Points on a hilly landscape, in no order, each with its height.
A climber steps from a point to whichever of its 2 nearest points has the largest rise for the distance, and stops where none of them is higher. Distance is the straight distance between rows; heights are no part of it.
Z282: [ 11  -2 -18  33 -38  55 -20 -29  -4  26   3  -6 -11  21  64 -48 -32   7
 -19  10  16   4   1  30  24 -15  -4   1  22 -28  -8   8   3   0  11   3
 -35 -32 -41 -39   0  12  37 -14 -21   7]  height 176
Z589: [ 32 -28 -13 -19 -17  -8 -42   5  -1  -4   1  43  14  66 -27  33  47  11
  33  -6 -25  -3 -29  22 -16   8 -26   1   3 -23  -9  12  15 -22 -12  -9
  11  -9  11  36   2   2  25  11 -39  20]  height 277
Z843: [ -5 -16  26 -47  15 -42  23 -13  -8  -5   8  -7  -2  -6 -25   1  18 -16
   3  -9  22  12  -8 -41 -44  23  15  15  -9  17  -6  24  -1  10 -14 -42
  51   5  -3 -22 -35 -16 -25  49  28  -5]  height 544
Z892: [-18  23 -30  47  -9  -6  15   6  -7  16  -1 -22  31 -18  38 -57 -24 -14
 -20   1   5   2   0   7  28  -7  -3  25   1 -19   6 -63  -4   5  14  -2
 -21 -16  -2 -47 -28  -6  36 -30  23 -42]  height 60
Z979: [-34  29   5  -8   8 -19  50  30   5  11  28 -33  17   1  13   9 -47  10
 -31  26  31  16   2 -47  -8 -32   1  11   2  16  43 -10  -3   2   1 -25
  -6   1  -8 -10  18   4   9   3  30  -2]  height 338
Z192: [-34  -1  17 -39   0 -22  32  24 -23  10  22 -20  43  -4 -33  36  -4   5
  -7  29  26  11  13 -33 -22 -23  17 -11  10  14  17  14   2 -19  -7 -24
  23   6  -9  19  11  18   9  34  14  10]  height 490
Z330: [ 57 -41 -10   1  15 -23 -40  10  30 -22 -11  47 -23  34 -11   2  29   0
  11 -36 -34  -6 -35  -2 -29  46 -10   3 -26 -22 -42  -6  -4   1 -20  27
  18  14  13  25   3 -17  -8  15  30 -16]  height 361
Z897: [  9   9   4  19  35 -21 -16   5  19 -18  -7   6 -21 -40 -11 -28  23 -25
  22 -21 -28 -14  -3 -26  -3  25  13   7 -28  13 -13 -15  -8  22   0  10
   9  19  16 -11 -14 -22 -34   0  44  -8]  height 382
Z268: [-15   8  11 -61   4  -3  19 -42  -8  -2 -28 -11 -22  -7  30  23 -22 -19
 -15  10  35  -1  -3  -6 -18 -14   4  -9  26  11  -1  54   3  17 -10 -15
  -3 -22  -4  -5 -12  -1 -33  32 -46  -1]  height 377
Z962: [  9 -24  13  -8 -22   7  14 -48   2  -2 -22  23 -44  12  12  27 -18   6
 -22  -5  37   9 -11  26 -16  26 -14  -7   2  -9 -31   9  11   9 -13  29
   3  -8   0   8  12   4 -27   9 -23 -11]  height 346
Z70: [ 37   8  11 -30  47  10 -30  -9  -5 -32  -8  -8  16  -9   6  16   5  -3
  36 -17 -11 -22  -2  -7 -20 -19   5 -19  24   6  12  36 -15  25   0 -24
  -2   0  26   3  -8 -17 -16  35 -12  -5]  height 628
Z826: [ 11  16 -12   7  -5  27 -26  26 -12  -2  10  -7  41 -13  -1 -41  20   8
  14  -8 -36  -4  22  11  40 -22   5   1  -3   9  23 -14   2 -19  12  13
  -8   2   1  -4  -7 -10  33 -49   2   3]  height 418
Z10: [-64  27   0  21 -13 -34  34  -7  -9  20 -11  -8  -7 -31 -10  -9   1 -33
 -11  15  13  -1   3 -16  13  11   2  21  -8  10   8 -42   1   8  17  -3
  -6 -15  -2 -16  -9  18   1 -12   3 -12]  height 146
Z98: [-13  16   8 -35  23  -5  35 -24   3 -14  -6 -32 -26  -6  32   2 -44 -11
 -20   8  46  12  -9 -29 -29 -20   3  11  19   8  14  39   3  29 -12 -21
   2 -13  -7 -26 -10 -14 -29  32  -3 -11]  height 291
Z674: [ 27  16   4 -29  26  32 -41 -29 -15 -23 -19  -3   9  -4  28   4   4   0
  27 -17 -10 -28   1  17  -4 -27   0 -20  32   1  -1  39 -11  18  12 -11
 -10 -14  11   0  -6  -2  -8  15 -35  10]  height 542
Z310: [-24   0 -17 -21  -3 -12 -14  28   2  28  24  -7  32  28 -33   5  54 -11
  36  33 -30  -8  18  -3   8 -10   4  23   0  -2  -7   4  28 -31  10 -41
   4  -7 -15   5 -23   5  14   0 -21  55]  height 336
Z81: [ 39   4   1  -5  25  12  37 -13  25 -22   5 -18 -36  23  37  36 -64  18
 -12   5  16   7 -16 -15 -22 -18  -4  -8  19  -4  25  17  -9  31 -11  -2
 -25  12  10  -2  12 -14 -15  15 -25  -7]  height 170
Z769: [ 13   4 -28  58 -29  39 -12 -23   4  15  10 -13 -14   2  63 -54 -47  -3
 -17   7  20  11   7  37  25 -11   3   2  17 -22  -7 -17  -3  10   4  10
 -44 -15 -36 -49  -3   0  36 -27   3 -12]  height 143
Z237: [ -6 -13   5   3 -44  16  21 -36  -7  12  -9   9 -34  14  29  13 -29   7
 -35  11  48  11  -6  14  -3  10 -13  -4   3 -10 -16  11   9   4  -7  24
  -5 -22 -16  -4  18  19 -10   2 -19 -10]  height 303
Z990: [ -2  14 -14  13   1  24  -1  14  14  27   9 -13  -9  12   5   1  -1  -2
  17  24 -50  -8  12   2  35 -22  -4  11  12  -1  24  -8   8 -13  24 -19
 -32  -2  -3  -9 -25   0   8 -29 -41  41]  height 234
Z349: [ 24 -24 -13  -7   5 -14 -17  24  22   5   7  28  -1  51 -41  55  21   6
  27   4 -51  -1 -18  12 -14   9 -16  -7   8 -19   9  -5   6 -16  -4 -10
  -1  15  14  40 -17  -2  18  12 -43  30]  height 255
Z812: [ 31 -41  -2  72 -17   9 -36  12  12   3  -5  30 -30  -6   1 -37  -7  22
 -20 -34  11  18   9  45   9  30  -7   7 -29 -15 -53 -29  -3 -11 -22  43
  15  27 -18 -19  38 -12   0 -15  38 -33]  height 638
Z142: [ 15  -3 -10   6  -1   6  -6  30  -6  -9   2  16  22  24 -35  56   6  23
   8   5 -29   7 -12  20  13 -19  -8 -32  18  -9  37   4 -13 -18 -10  21
  -5  17  23  56  17  13  26   1 -36  -6]  height 195
Z236: [ -2  -5  13  -9   4   0  16 -46   9 -15 -30   9 -41 -23  19  16 -24   0
 -12  -4  35   7  -4  13 -16  24  -5 -13   0   4 -33   8   5  28  -7  25
   2   2   5   0   2 -10 -47   7 -13 -16]  height 396
Z881: [-33  31   0  -5 -18  37  -7 -14 -30  -1 -14 -26  15 -30  23 -20  -3  -8
 -14  20  -1  -5  12  22  34 -30  18 -26  14  26  19  24  -9 -11  21  20
 -29 -30 -10   6  17  31  16 -42 -21  -2]  height 395
Z249: [  0   2  -6  11 -30  33  -5   7 -18  15   9 -13  17  11  24 -32  -4  10
 -16   1  18  -4   8   8  20 -10 -10   5   6 -16  10  -3   5 -12  14   6
  -9 -25 -15 -12  -1   8  24 -19   1  -3]  height 58
Z981: [-15  18  -2  13 -15   2  47  -4  19  11   6 -14 -30   1  25  14 -43   5
 -29  22  24   8   2 -17   2  -8  -2   2   4   4  25 -13   5   7   4   6
 -30  -4  -7  -9   9  12 -10  -9 -13  -1]  height 199
Z135: [-21 -17  23 -54  -1 -39  25  11 -29  -4  13   3  54   0 -43  63  11   6
   1  22  19   9  -2 -12 -38   1  13 -27   3  11  -2  17  -5 -19 -19 -19
  31  15  15  41  14  15   3  45  16  -5]  height 569
Z721: [ 13 -36   3  43 -30   7 -48  11 -17   2 -14  27  -4  -5  -1 -30  10  24
 -27 -44  16   9   1  43   5  26 -18  11 -25  -8 -55 -11  -1 -20 -17  29
  23   9  -8 -11  35  -1  -4 -25  38 -33]  height 556
Z813: [ 10   5  -6  61   3  28 -12 -22  16 -10  -9  -4 -39 -33  33 -31 -35  -1
  -4 -17  21   8   8  42  13  11   5 -11   0  -2 -34 -17  -7  20  -2  40
 -21  12 -22 -28  24  -8  -7 -31  16 -16]  height 235
Z38: [-23  16   4  -6  10  -8  28  29   2  16  13 -13   9 -12 -27  36  -6  -2
   5  21 -17  -3  15 -19  10 -19  10 -11   6  17  35  -4  -3 -12  11 -12
 -12  18   6  16  -2  13  -8  -1 -14  22]  height 240
Z960: [ 24 -20 -21   3 -22  30 -27  19  12  19  11  23   4  64   9  -6  27  29
  19  22 -33   6   1  20  26 -23 -27  24   0 -25  10  -1  32 -35   9 -15
 -14  -4 -16   4  -4  -3  38 -16 -53  36]  height 278
Z738: [-34  21  -8   2 -24  13   4   0 -27  22  -2 -31  32  -6  19 -40   2 -11
 -24   9  26  -3   8  -7  16  -9   0  14  11  -8   7  -9  -3  -2  18  -9
  -6 -44 -15 -20  -7  15  23 -15   7  -9]  height 84
Z260: [-40  28  17 -21 -11   8  -6 -22 -33 -11 -23 -18  20 -41  21  -4  -2  -7
 -13  17  31  -3  15  18  14 -15  11 -15  11  32   0  31 -10  -1  10  18
  -7 -32   4  13  33  28 -17 -23  -3 -16]  height 312
Z403: [-30  31 -13  -5  -3  28   2  31 -14  27  19 -34  51  -9  -6 -15   4   5
  -1  27 -34  10  30  -4  45 -50   7  -6  13  12  40   1  -3 -28  19  -8
 -18  -9 -12   5 -12  15  29 -38 -17  16]  height 645
Z427: [-66  25  -6  15  -1 -49  27  16  -8  32   0  -5   9 -39 -37 -11  18 -38
   5  20 -12  -2  15 -22  12   8  12  22  -8  15  19 -36  -3   0  13 -21
   2   1   4 -21 -21  18  12  -5  10   2]  height 174
Z952: [ -9   6   7 -26  -2  -2  -3 -17 -15  10   1 -20  -3   4   1 -22  15 -17
   1 -11  30 -14   2 -21 -15   7   1  28   7  -2 -12  17   9  18   5 -33
  24 -30 -11 -30 -27 -11 -11  22   9   4]  height 287
Z591: [  4   9  -7   6  -1  29   3 -14  12  14  -9   3 -35  15  15  13  -4  -4
  12  12 -30 -15   3  10  25  -8  -5  -3  14  -5   8   2  10  -1  23  -4
 -30  -3  -8  -6 -14   7   1 -16 -51  37]  height 206
Z80: [  3   9  10 -11  10   2  22  -6   0  -6   9 -24 -12  -4  13  -7 -18   2
  -7 -12  32  -1  -6 -29 -20  -2  -1  13   4  -1  12   8  -4  19   0 -16
  10  -1  -4 -11  -8 -15 -18  19  19  -5]  height 242
Z849: [ -9   7  -3  -7  -5  -4   1  31  -4  20  23 -11  32   5 -12 -22  17  -1
   8   5  -2 -14   9 -27  10   0   1  20  -3  -7  16 -14   9 -11   7 -26
   9  -7  -6 -10 -23  -9  20   1  22  18]  height 413
Z997: [-25  10   2 -36  -7  -1  -6  -9 -15  32   0 -22   4  14  -5 -13  24 -26
   9  14  14 -17  10 -19  -2   0   0  29  16  -5  -3  18  13   6   8 -44
  12 -44 -14 -30 -25   3   7  18 -17  26]  height 324
Z677: [ 47 -32   1 -16  16  -2   8 -28  33 -20 -16  25 -47  33   5  42 -16   1
  14 -16 -12   2 -27   8 -30  31 -15 -10  15 -25  -9   4  -1  27 -17   9
  -3   9  15   7 -19 -18  -8  31 -44  -6]  height 169
Z154: [ 13   5  -5  13   2  34 -13   7 -12 -21  -5   3  18 -13   0  11  -4  22
  -4  -1 -23   7   3  34  33 -30   6 -36  14  15  32   6 -14 -14   5  45
 -18   8  15  29  37  11  21 -40 -32 -12]  height 131
Z435: [-55  33  16  -5 -11  -9   2 -10 -34  -5 -16 -22  28 -43   8 -19  -1  -7
 -20  11  44   1  17   0   5  -5   9   2  -1  31  -1   6 -11   4  10   6
   4 -29   2  -7  27  28 -10 -17  28 -24]  height 288
Z530: [ 10  12   3   9  10  28  -4  -2  -8 -31 -13   2  -4 -25  23   7 -29  18
  -9   2   4   0   3  31  14 -20   3 -36  13  22  17   9 -10   5   7  42
 -21   5  14  17  46  11   0 -35 -14 -18]  height 159
Z885: [-51  19  18 -15  -5 -27  21  10 -26  -3   6 -22  38 -24  -2 -14  -5   4
 -23   4  49   7   8 -26 -13  -5   3  11  -8  21  10  -2 -10   6   2 -16
  21 -10  -4  -3  19  12   1  10  45 -18]  height 353
Z218: [-25   2  20 -16  16 -30  25 -13   8 -10 -13  13 -19 -41 -31  12  16 -21
   4   4   2  -1   8 -18 -13  24  12  -9 -18  29  -1  -3   2  18   0   0
  20  18  20   7  -4   2 -38  11  16  -6]  height 313
Z2: [ 12  -8 -11  51 -10 -17  -2  12  33  -3   4  25 -27  -6   2 -39  -1   0
  -4 -23 -11  -2  -3 -10   8  38  -8  17 -43 -18 -23 -52   3   0  -4  26
   7  27  -5 -14  -6 -25   5 -16  41 -10]  height 480
Z910: [ -9  10   2 -19  23 -20   0  25  -2  25  20 -21  10 -18 -27   1  19 -22
  21  13 -16  -8  13 -39  -8 -10  18  14  10  12  22   7   3   1   1 -47
  16   4   4 -31 -27 -11  -1  22  17  24]  height 473
Z968: [ 60 -35  -6  49  27  20 -51   5  24 -28 -15  28 -27  -7  12 -14  -3  13
  15 -44 -22   2 -13  39  -1  22  -3 -13 -10 -23 -42  -5 -16   6 -23  46
   0  28   8   9  32 -14  -5  -3  23 -25]  height 301
Z276: [-16 -21  11  19 -43 -16 -21  -1 -18   6 -11  30   6   0 -21 -20  23   9
 -21 -27  17  -2  -1  22   3  42 -16  14 -37   1 -43 -20   3 -20  -9  24
  30   2   0   8  21   9  -5 -21  34 -13]  height 488
Z367: [ 25 -25  11 -18 -19   7 -44 -18 -27   2  -5  13  18  28   1 -11  33  10
   6 -32  20 -12  -9  15 -15  20 -18  23 -10 -10 -51  19   7  -9 -13 -11
  30 -27  -1   0   3  -5 -12   3  21   0]  height 219
Z692: [  7  -6  13 -27  14 -40 -21  19  -8 -13   3  18  35 -16 -55  15  51 -17
  32   9 -31 -13  10  -6 -16  11  29 -21 -11  15  -3  12   0  -6  -5 -11
  17  19  28  21  -2   9  -9  20  28  25]  height 366
Z891: [  0   2  -9   4 -17  21 -10  17 -27  -7  -3  12  31  16 -27  41  12  27
  -3  13 -14  16  -1  38  30 -33  -2 -31  15   1  31  15 -12 -33  -7  39
  -4   4  10  55  36  26  30 -15 -44 -18]  height 166
Z352: [-37  -3  27 -37   5 -51  35   4 -20 -14   5   0  29 -23 -25  10  -1   5
 -17   2  42  17   1 -34 -34   7  11   1 -20  31   1   8 -11   2 -14 -28
  39  15  -4   8  11   4  -9  37  56 -10]  height 422
Z616: [  2  18   5 -37   9  23  -7 -30  -9   2 -25  -6 -19  -3  22  20  -9 -12
   6  11  -1 -22   5   1   3 -23   3 -17  28   8   6  46  -3  16  10 -13
 -14 -16   2   0 -13  11 -17  21 -55  17]  height 459
Z967: [-19  12  16 -24  18 -17  17   2  -5  -4  -7  -6  -1 -36 -26  31  14 -18
  16  15  -5  -7  14 -11  -6  -4  16 -18   6  27  18  20  -5   9   4 -10
   8   8  26   8   0  10 -26  13  -8   7]  height 279
Z144: [  5  18 -28  53 -22  30  11  -1   4  19  10 -17  12  -6  55 -59 -47  -1
 -22  14  -3  16  14  22  34 -18   2   2   7 -10  20 -42  -5   1   8  14
 -44 -12 -10 -44  -9  -4  43 -45   4 -30]  height 103
Z725: [ 34 -17  -3  56  22  27 -28 -14  25 -23  -8   0 -37 -27  24 -21 -21   6
   9 -37   5   7   3  39  -2  13  -1 -10  -9 -16 -47  -6 -14  18 -17  38
 -10  24  -8 -14  25 -13 -18 -13  27 -22]  height 271
Z423: [ 20  21   0  -6  24  18  33  17  12  -3  26 -27   5  21  33  24 -60  23
 -21  15  15  11  -8 -29  -9 -43  -3  -5  19   5  49  14  -3   9  -1 -17
 -28   3   2   0  22  -7  -3   2  -4   0]  height 218
Z818: [ -6 -27  25 -59  10 -50  34  -2 -17  -5  14  -4  26  -4 -42  23  12  -8
   1   2  14  16  -9 -39 -53  16  23  -6  -6  22  -3  24  -4  -5 -20 -44
  49  23  -4  -4 -20  -5  -7  61  37   0]  height 487
Z850: [ 32 -20 -19  19 -27  47 -37  -8  -5  16   5  26  -2  57  29 -26  12  29
   6  11 -18   5  -3  36  30 -27 -28  14  11 -29  -3  11  25 -28  11   2
 -15 -15 -26 -14   8  -1  47 -12 -45  19]  height 250
Z283: [  2  12   6   2  11   2  45  24   4  -9  32 -28  20  19  28  -9 -52  25
 -34   5  42  13  -6 -39 -10 -31  -5  11   2   1  41  -1  -7   2  -5 -15
  -5  11  -3  -6  19 -12   8   7  36 -12]  height 276
Z454: [ 12 -17   3 -29 -17 -12 -25   5  -8   6  10  16  22  36 -19  -7  50   1
  19 -14   2 -17  -7  -3  -9  17  -8  21 -12 -10 -23   6  22 -19  -4 -20
  23 -20  -2   6  -7  -3   5   6   9  27]  height 238
Z353: [  7  -5   4  21   1  -7   6 -14   9 -10   7 -12 -30   4  13 -25  -8   4
  -8 -29  30   4 -10 -15 -20  25  -9  28 -23 -16 -25 -15  -1  19  -8   5
  14   0 -14 -22 -19 -24 -20  12  37 -13]  height 201
Z398: [ 21 -19   3 -50   3 -11 -24  -6  -6  -2   2  15  18  41 -24  29  46  -6
  33  -4 -14 -12 -14   2 -25   9  -7   2   7  -6 -22  26  17  -6  -5 -31
  20 -20   3  17 -19  -1   4  24 -27  31]  height 256
Z497: [-44  22   8 -22  13 -12  39  43  -7  13  30 -31  41 -15  -8  30 -31   7
 -18  38  19  16  12 -47  -8 -46  12  -4  13  23  36   8   0 -14   0 -29
  -1   3  -8  11  23  13  10  15  23   7]  height 411
Z973: [-54  18   2  16  -1 -30  45  34   7  31  12  -2   7 -28 -40  15  -3 -20
  -2  23 -25  -1  23 -22  17   3  13   2 -13  19  23 -33   0 -15   8  -9
 -11  28   1   7  -4  17   5 -15   5  19]  height 204
Z603: [ 42 -14   1  -3  20  10  31 -27  30 -18   1  -5 -53  23  21  27 -40   5
   3 -13   7   3 -21 -13 -26   8  -2   0  10 -16   3   9   1  29 -13   1
 -13  16   2  -8 -15 -23 -19  27 -25  -4]  height 144
Z640: [-26  13   0  -3 -27   2  35 -36   7  -1 -13  -7 -44   3  45  12 -51  -1
 -42  29  48  12  -7   4  -7  -6   0  -8   9   6  -3  14   3  13  -5  20
 -23 -23 -15  -7  22  22 -21   2 -21  -6]  height 253
Z763: [ 32 -32  -1  -8  16 -43 -22  -1  35 -18 -17  45 -24  14 -23  -4  30 -10
   2 -28 -29   4 -28 -21 -30  55   6   5 -49  -9 -47 -11  -2   3 -13  21
  28  27   7  26  -9 -12 -25  14  51  -8]  height 387
Z511: [ 15 -10  15 -27  33  -8   8 -47  16 -30 -30   2 -32 -24  20  20 -15  -5
   2 -15  21   7 -11   6 -31  13   0 -16   2   1 -22  24  -2  36 -18   5
   6   6  19   5  -7 -26 -52  30 -10 -29]  height 461
Z20: [ -7  -8 -16  -7   8  -7   1  40   7  26  24  -7  23  26 -46  40  20   6
  27  24 -52  -1  13  -1  12 -25   2   0  10  -3  13  -1   9 -32   9 -28
  -4  18  -4  31 -24   7   8   7 -31  51]  height 302
Z507: [ 36  -9 -13   8   2  29 -54  18  -7 -20   7  13  24   5   3 -36  32  15
  21 -25 -39 -12   7  24  34  -9  -3  -1  -5   3   3  -1   4 -21   9  22
  -1   3   1   6   9 -17  30 -38   0   8]  height 367
Z618: [  1   6 -17   8   7  13   2  35  10  33  22 -11  23  17 -25  19   5  15
  19  24 -62   4  22   5  36 -36  -6   4  10   2  29  -6   6 -33  18 -18
 -22  16  -4  21 -24   2  12 -26 -39  43]  height 270
Z796: [  0  -8  14 -11  23 -23  -4 -22  19 -21 -23  19 -27 -35 -16  -2  26 -24
  12 -17 -12  -6   1 -10 -14  38  11 -10 -26  12 -29  -2  -2  24  -4  13
  16  13  25   8  -9  -8 -52   7  20 -12]  height 345
Z793: [ 41 -24 -13  33   6   5   4   7  47   1   1  39 -52  21  -8  10   5   3
   9  -3 -41  -9 -10   7   4  30  -2  -4 -16 -18   0 -36   8   3  -2  28
 -12  28  13   6   6 -13  -1 -17 -18  11]  height 160
Z61: [  0  13   0  29  12  26  -4 -18   4 -28 -18  -9 -24 -41  39 -11 -36   2
  -7  -6  18   2   6  26   6  -3   7 -17   5  13 -10   2  -8  18   4  38
 -23   6   2  -7  32  -2 -20 -27   9 -18]  height 197
Z217: [-25  24 -20  50  -5 -11  11 -16  -4   6  -5 -21  -4 -26  26 -43 -21 -18
 -15  -6  23  -1  -6   4  13   6   1  24   0 -11 -10 -48  -5  19  15   5
 -19 -16 -11 -42 -15  -5   1 -16  22 -27]  height 89
Z376: [ 18 -16   4 -23   2   3   2 -18  10 -12 -21  23 -16  25  -9  59  -1   0
  12   1 -11  -4 -17  20 -17  11 -17 -28  20 -12   4  12  -3  12  -6   2
  -8  -2  22  31  -6   3   0  20 -56  -1]  height 193
Z447: [-34  22  -2  27 -14  -8   9 -16  -6   0 -14  -4 -22 -33   5 -25  -4 -23
  -7  -1  15  -4   4   5  15  16   1  14  -5   6  -9 -29  -2  19  14  11
  -6 -13  -2 -25  -4   4 -14 -18  13 -13]  height 117
Z827: [-29  39  -3  -9  -1  29   4  11 -18   6   6 -33  32 -22   4   1  -4   0
  -5  27 -15   3  22   3  30 -51  20 -17  18  28  38  23 -10 -19  20   5
 -24 -20  -1  16  11  29  11 -29 -22  11]  height 496
Z879: [ 21  -9   0  13  -1  11  16  -3  27   3   0  15 -42  15  -4  14  -3  -2
   5  -1 -16 -14  -3   1   8  16  -6   3  -2  -7   0 -17  10   3   8  14
 -10   8   7  -3  -7  -5  -8  -3 -23  16]  height 179
Z331: [ -6  -4  16 -10  -7 -16 -15   5 -16  -9  -6  13  20 -17 -29   3  39  -5
  10 -11  -9 -18   8  10   8  22   8 -11 -20  13 -10  -3   2  -8   3  12
  11   1  18  23   6  12 -12  -8  19   7]  height 407
Z426: [-27   8  -9 -13 -14   4  -3  20  -6  34  11 -18  23  18 -12 -18  31 -15
  11  22 -11 -10  12  -8  17  -3  -2  28   3  -9   3  -8  20 -15  15 -32
  -1 -25 -14 -12 -26   2  22 -11 -12  33]  height 371
Z555: [ -3  -4   3  23  -9  -6  47  -9  25   0   4   8 -43   8   3  13 -31   9
 -27   5  19   9  -4 -16  -6  18  -3   3 -16  -3  12 -29   7  13  -2  20
  -5  19   2   1   8   0 -12  -1   0  -6]  height 161
Z658: [ 20 -16 -20 -18  -9  17 -32  13   3   8  13  17  25  56 -11  11  44  23
  32  11 -31  -8  -5  11   5 -19 -21  14   3 -21  -2  10  26 -28   9 -22
   3 -10  -8  14  -9   0  32   2 -42  43]  height 300
Z216: [ 70 -48 -13  36  12   1 -48  15  23 -26 -17  44 -29  27  -5   3  -2  12
   8 -39 -22   6 -34  25 -20  24 -17  -8  -5 -33 -22  -6 -20   5 -34  36
   8  24  16  16  30 -21   2  21  11 -38]  height 330
Z558: [-10  -7   6 -29  -5 -23   8  24 -20 -10  10  11  49  16 -50  69  13  15
   4  17   2   9  -9   7 -24  -7   1 -37  14  -1  13  13 -10 -25 -24   1
  16  15  18  60  13  15  18  33  -7  -7]  height 504
Z396: [ 21 -24  -8  68 -16  -7   0   6  26   0   0  27 -34  -2   5 -34 -16  21
 -23 -23  11  12   6   8   8  32  -4  10 -36 -19 -26 -43  -3   3 -17  42
  10  34 -11  -8  24 -18   3 -12  38 -24]  height 546
Z514: [-22  -8  20  -8 -21 -33  -6  -2 -17   0  -4  26  21 -10 -34  -7  36  -2
  -5 -17   9  -6   7   2  -7  38   1   8 -38  13 -30 -15   0  -8  -6   9
  30   7  10  22   9  14 -16 -10  40  -1]  height 442
Z58: [-23  31 -19   6  -5  23  -5  22 -16  20  12 -29  46 -20   4 -41   6  -9
   0  13 -31   0  22   0  41 -25   5   4   7   8  33 -19  -2 -12  22  -6
 -21 -13  -3 -18 -19  -1  35 -48  -2   0]  height 506
Z213: [ 39  -5   4  14  19  30 -47  -3  -6 -28  -7   4   4 -13  16 -19  12   9
  22 -36 -17 -17   3  27   5  -3  -2 -14   5  -2 -15  11  -8   2   3  21
  -5   4  13   3  12 -14  -4 -17   3  -4]  height 327
Z401: [  7  -1  -3 -14   9   0  -4  13  -1  -2  -2   7  11  18 -36  74   9   6
  25  14 -36  -2  -5  19  -3 -15  -7 -33  27  -4  20  12 -11 -10   4  -5
  -9  11  20  46  -6  13   6  13 -53  14]  height 224
Z875: [ 18   0  -9   8 -23  66 -36 -33 -17  13  -6   9  -8  31  56 -29 -15  20
 -10   0  -2  -3  -6  32  27 -30 -10 -11  25 -23  -6  32   2  -7  17   1
 -21 -29 -36 -17   6  14  39  -5 -43  18]  height 212
Z930: [ 41 -14  13 -25  46  -6  -4 -20  16 -39 -10  -6 -14  -9   6  17  -3  -5
  21 -30  -5  -4 -22 -13 -37  11  -2 -15   4  -5  -5  23 -11  35 -16  -7
   6  18  27   8 -14 -27 -31  31   9 -22]  height 535
Z64: [ -5  -4  15 -16  29 -42  18 -11   4 -10   9 -19 -19 -14 -19 -21   8 -19
   7 -22  10  16 -13 -51 -42  20  16  26 -26  12  -4  10 -10  20 -16 -36
  48  17 -10 -28 -40 -25 -24  43  52 -16]  height 627
Z485: [  0   4   0 -12  30 -30   3  18   4   7  19 -19  -6 -13 -17 -27  17 -27
  22  -7  -7  -5  -6 -54 -18   6  14  30  -3   4  11   4  -1  13  -8 -48
  32   4  -4 -44 -37 -24  -6  31  41   8]  height 533
Z661: [  8  -5  -1  17   5 -38 -11  14  26 -12  -3  28 -12 -16 -20 -29  23  -7
  -1 -28 -23  -8 -10 -27  -7  43   6  10 -48   0 -25 -29  -5  -4  -2  15
  21  28   4  14 -11 -13 -11   0  62   0]  height 425
Z587: [-55  15  -7  17 -40 -15  20   2 -24  30  -2 -12  26  -4   0 -27  11 -17
 -23  13  18  -1   5   3  25  10  -4  21  -7 -11  -3 -39   6 -10  18  -1
   2 -29 -10 -16 -10  23  27 -19  11 -14]  height 113

Where does a climber stop that starts at each point below?
Z618 -> Z64
Z237 -> Z70
Z952 -> Z64
Z435 -> Z64
Z892 -> Z658
Z98 -> Z70
Z423 -> Z135
Z692 -> Z812

Call two points neighbours if one is among the 2 nearest of the other. Go from one point of each pair to the other, from neighbour to neighbour, staying as high as possible. Name the lowest point that can't be avoided.
Z658 / Z135 -> Z142
Z403 / Z64 -> Z435
Z812 / Z658 -> Z367
